Each row is a point on a tangle of strands that fork, close into loops and nearly touch. The rows are in no order.
In the rows, zero is written as 128.
Points whose rows are less than 96.4 apart are linked; no others are. Some points are linked to none.
J854: [152 124  55 106 115 140 176 116 178 145  76  65 121 126 161 147 115 155
 112 111 145 159 155 193 126 189 162]
J831: [113 169 155 155 142 133 118 145  90 135 143 175 191  92 132 158  86 104
 110 119  68 110 141  98 116 102  98]
J316: [138 104  85 111  87 113 144 148 129 135  93  93 151 157 151 124 140 134
 112 152 155 152 182 173 115 191 148]
J285: [112 168 162 149 164 164 144 126 148 142 117 111 212 122 143 179  90 121
 119 134 125 129 117 145  98 151 100]
J450: [139  96 165 130 120  95 137 125 153 133 130 137 123 149 108 100 201 160
 127 160 139 146 168 141 103 142 112]
J491: [149 115  91 119 123 125 128 116 137 115 120 113 104 107 142 121 122 144
 129 109 131 127 107 118 155 117 129]
J89: [121 131 125 136 135 125 130 137 110 142 123 133 188 116 138 135 138 133
 122 147 133 113 146 122 114 142 121]
J903: [107 147 137 145 132 121 124 152  89 136 116 146 224 140 144 150 119 103
 111 152 127 102 161 135  94 163 125]
J160: [144 149  53 124 111 116 146 157 116  90  84 102 133 136 149 141 120 165
 112  70 134 101 158 162 117 153 161]
J268: [111 141  84 133  98 100 131 182  80 105  99 123 144 213 137  98 164 108
  96 146 139 109 208 181  71 207 182]
J531: [122 137 188 145 115 126  89 151  77 111 159 174 125 135  97 139 102  77
 123 147  72 149 102 124 134  59  78]
J453: [146 112  81 118 135 151 140  87 184 121 137 104  37  97 147 122  94 139
 139  79 136 143  58 111 178 107 137]
J307: [134 160 141 140 135 141 140 144 134 126 111 106 196 173 140 165 110 127
 112 112 142 115 157 174  82 160 131]
J546: [129 100 115 117 139 141 138  93 186 167 124 106 118 101 146 115 147 148
 137 147 153 148 106 127 146 159 125]
J112: [ 97 147 171 139 180 159 126 103 153 183 147 147 169  71 135 153 117 115
 135 165 109 144  76  93 135 128  83]
J916: [119 181 145 157 130 136 116 155  81 104 146 166 181 125 132 161  74  99
  99 106  69 104 146 121 104  95 103]
J161: [142 113 130 134 117 111 117 128 131 108 138 143 118 125 114 124 140 134
 129 120 125 127 124 119 135 107 110]
J218: [153  97  76  91 120 152 133  99 148 132 122 113  44  99 145 110 109 136
 151  93 132 125  73 102 199 101 155]
J588: [142 146  57 133 128 106 150 152 118  89  92 128 119 111 135 123 159 207
 124  68 125  89 158 129 122 143 152]
J997: [146 168  81 149 133 127 141 161 110  83 105 122 145 144 140 150  99 162
 113  56 123  78 152 152  99 129 149]
J425: [138 104 106 117 111 132 136 127 145 159  97  91 174 137 158 127 133 124
 116 165 163 157 158 168 118 187 138]
J840: [128 142 152 128 156 117 124 117 142 118 155 166  67  93  88 118 153 163
 148 110 120 115 109  76 148  77 118]
J969: [131 127 192 153 106 107  95 143 104  99 155 163 108 158  89 131 129  85
 124 143  90 149 111 139 121  70  85]
J179: [116  99 111 114 148 151 149  67 216 183 132 104  66 100 142 114 129 132
 138 137 147 149  72 120 155 155 132]
J794: [ 92 150 195 139 174 162 116 111 144 179 149 141 143  72 129 160  94  92
 145 163  93 163  56 105 144 104  70]
J333: [134 146 143 154 116 147 116 139 113  89 132 108 149 146 131 162  62  99
 112  99 107 148 103 160 117  94 101]
J742: [121 159  96 143 109 105 140 181  80  96 101 121 162 210 140 118 130 107
 103 122 138  83 191 183  65 197 176]
J789: [100 119 179 113 173 145 132  82 179 188 150 142  99  89 109 116 164 140
 155 171 152 144  84  86 139 127 109]
J254: [142 127 118 136 111 154 122 131 131 110 112  81 160 154 157 160  49  92
 121 106 133 157 101 171 132 127 126]
J298: [130 163 115 144 157 143 122 126 117 102 150 154  90  72 126 147  73 143
 128  66  93 117  79  90 148  59  98]
J757: [138 143 135 153 152 100 143 126 176  85 133 133  98 140 102 137 151 178
 120  88 137 119 146 139 103 115 111]
J702: [150  84 152 114 114  96 149 110 174 135 132 126  79 140  96  94 199 166
 134 152 148 154 164 136 123 136 127]
J555: [127  98 191  98 130 137 110 104 129 181 148 151 133 112 105 105 176 114
 158 191 139 142 113  91 154 113 115]
J679: [147 105  94  93 109 114 117 130  87 115 131 144  77  98 126  96 149 160
 164 103 119  96 120  71 181  89 156]
J231: [122 161 141 136 165 129 123 117 143 110 156 165  60  76  96 137 119 151
 145  88 109 120  89  74 149  67 105]
J905: [136 137 137 149 132  87 139 141 135  95 135 148 127 162 103 129 166 155
 112 111 118 114 172 143  91 129 121]
J786: [140  99 186 138  99  98  97 142 107 109 161 158 118 165  92 113 158  93
 124 162 113 145 137 133 129  85 100]
J40: [143 106 159  92 117 108 102 116  89 128 152 160  62 127  86  87 173 141
 169 135 128 111 124  67 177  62 159]
J580: [142 131 120 137 146 106 140 107 189  97 137 128  65 122 108 127 146 176
 133  91 144 135 128 123 127 103 112]
J847: [148 148  46 108  97 114 162 154 126 109  65  89 128 153 156 133 134 164
 105  95 138 125 179 189 115 193 176]
J992: [116 131 119 144 104 130 108 155  73 119 123 120 211 154 154 146  84  73
 111 146 133 123 145 148 118 145 127]
J368: [110 141  90 141  95 123 110 173  56  95 111 119 188 181 154 136  90  68
 104 134 145 104 173 162  99 167 155]
J971: [143 116  89 131  82 131 119 151 102  95 111  91 156 171 158 147  72  90
 110 112 137 143 140 177 132 135 142]
J202: [146 108 136 120 128  90 142 106 169 116 141 135  57 125  93 101 188 181
 147 112 143 134 147 109 130 110 131]
J295: [132 125  94 149  85 116 113 165  70  80 117 109 152 195 153 133  92  76
 104 120 130 113 168 172 103 142 153]
J240: [128 143 148 148 127 142 101 142 112 107 136 131 135 126 121 155  72 103
 124 110 104 142  87 133 136  83  90]
J250: [130 137  54 121 135 157 139 134 116 134  88  86 168 101 184 142  83 135
 120 101 139 115 106 140 142 170 147]
J698: [123 117 113 131 124 159 127 119 139 160 106  81 202 124 174 148  77  85
 129 149 149 162  98 152 137 172 127]
J225: [151 110  54 107 108 126 161 115 171 135  92  86 104 121 163 122 133 157
 122 120 140 159 145 169 144 166 156]
J57: [110 136 116 176 117  95 123 182  60  89 156 172 159 195 119  95 146  79
 101 143  98  84 182 145  69 146 154]
J39: [117 143 145 140 151 163 131 124 143 155 119 105 206 114 149 157  90 107
 128 154 134 148  98 139 120 157  98]
J770: [119 175 165 155 140 146 137 143 124 115 127 124 201 156 129 176  81 110
 108 118 115 118 136 156  88 129 109]
J650: [123  91 139  93 144 158 130  61 197 189 144 111  44 105 123 101 144 125
 159 152 150 148  71 103 179 124 156]
J745: [133 154  72 137 150 117 146 138 117  97 112 136 126  85 140 131 134 188
 134  70 123  81 129 102 135 128 135]
J616: [133 112 138 146  94  98 106 151  94 100 146 152 135 160 114 109 150 103
 119 129 114 115 151 126 119 101 123]
J222: [115 149 176 140 124 141  92 150  83 111 151 158 116 106 111 150  78  81
 125 122  68 149  83 121 145  58  73]
J88: [122 130 177 108 147 119 112 109 131 132 165 166  59 105  81 110 160 154
 169 122 129 123 106  66 169  65 136]
J719: [127  83 203  79 130 120 119  94 122 170 151 148  80 137  73  80 202 159
 170 178 145 131 143  74 155  96 165]
J236: [121 139 137 129 128 131 105 140  72 139 145 170 175  84 134 133 110 102
 127 139  97 107 124  84 145 107 117]
J10: [126  93 110 131  80 109 112 156  84 118 114 117 173 182 149 108 136  82
 102 176 156 142 181 163 110 172 141]
J6: [122  97 180  81 144 147 126  72 168 177 151 121  55 113  99  92 171 136
 170 170 151 149  93  87 177 100 153]
J174: [126  97 146 121 147 133 157 100 176 177 108 107 145 108 127 115 194 183
 128 180 168 152 160 138  98 193 120]
J791: [129 112 165 138 129 106 150 122 168 127 126 121 143 163 106 125 183 162
 109 158 149 148 186 163  77 162 110]
J908: [148 120  83 121 119 122 140 121 148 122 108 106 121 117 144 121 142 161
 132 114 142 124 140 143 131 149 140]
J865: [112 109 113 157  99  85 110 167  65  99 159 169 148 179 122  94 157  87
 105 152 106 103 173 129  95 136 142]
J817: [ 86 132 174 120 183 162 135  82 180 210 153 148 135  64 129 130 141 128
 150 170 134 132  70  73 140 142  96]
J266: [125 134 110 128 158 141 135  93 198 118 139 111  45  96 124 135 103 141
 133  84 140 146  61 110 154 102 116]
J436: [102 162 153 132 179 146 127 109 177 130 159 146  37  73  90 140 110 140
 153  92 118 134  58  74 151  70 105]
J653: [145 100 117  91  94  98 114 140  70 109 143 161  75 124 109  81 169 144
 164 119 115  91 132  73 179  77 167]
J199: [121 182 124 163 132 133 129 161  77  81 145 154 164 157 123 157  70  99
  98  81  73  88 148 143  91  99 123]
J615: [117 104 103 137  78  93 124 162  87 115 113 124 156 196 137  97 160  88
  95 168 144 129 206 171  89 185 154]
J887: [132  96 110 120 101 145 129 123 136 153 102  80 181 142 171 138  94  93
 121 160 160 169 131 168 133 181 135]
J463: [150  98  70  79 116 130 125 114 106 122 122 125  57  88 142  99 135 154
 164  99 121 100  99  72 196  92 163]
J703: [126 168 129 141 117 129 140 162 100 108 105 116 190 199 131 150 107 107
 103 111 139  88 179 185  63 170 158]
J610: [122 104 211  89 138 136 112  87 147 182 158 142  79 120  74  94 188 140
 170 184 148 144 112  77 161  94 138]
J524: [110 124 192 119 144 158  97 112 125 167 148 140 127  94 120 139 116  83
 143 172 113 164  61 101 157  93  92]
J200: [136 128  76 115  90 118 148 157 110 108  79  96 148 170 152 125 133 136
 103 121 145 126 193 186  99 191 164]
J16: [117 123 148 119 157 148 124  86 179 139 154 120  30  97 107 130 118 131
 151 105 139 148  55  97 164  82 118]
J291: [133 186 106 154 139 128 143 164  86  85 117 147 174 149 137 159  92 136
 105  67 106  72 155 146  85 121 143]
J744: [113 113 197 121 136 144 100 118 120 183 149 142 165  99 122 131 143  90
 145 197 127 159  98 104 146 118  91]
J900: [134 158  97 145 163 134 137 130 129 102 132 149 113  78 133 142 106 175
 133  67 110  94 107  95 138  94 115]
J448: [131  95 128 114 133 138 156 102 176 176 103  93 160 116 145 115 164 151
 122 175 162 164 156 158 108 199 124]
J118: [123  94 148 105 153 146 138  85 182 190 134 110 121  93 131 109 174 149
 148 175 153 144 108 105 140 164 124]

A fork is a point with three links, a tip a point with one. Leave the first point through the second and follow the links. Name the first fork or tip that comes.
J463 / J679 | J231
J307 / J770 | J425
J254 / J971 | J89
J425 / J887 | J10
J905 / J757 | J791
J240 / J222 | J616
J546 / J118 | J610
J997 / J291 | J236

How many points has the smallest loop of links through each point below? Write - if it is on no loop.
J218 | 12
J794 | 13
J298 | -

Name the points in between on the shortest way along the links from the first point to the second, in order.
J997 / J88 | J160, J588, J745, J900, J298, J231, J840
J179 / J112 | J546, J118, J789, J817
J285 / J231 | J39, J698, J887, J425, J316, J200, J847, J160, J588, J745, J900, J298
J817 / J555 | J112, J794, J524, J744
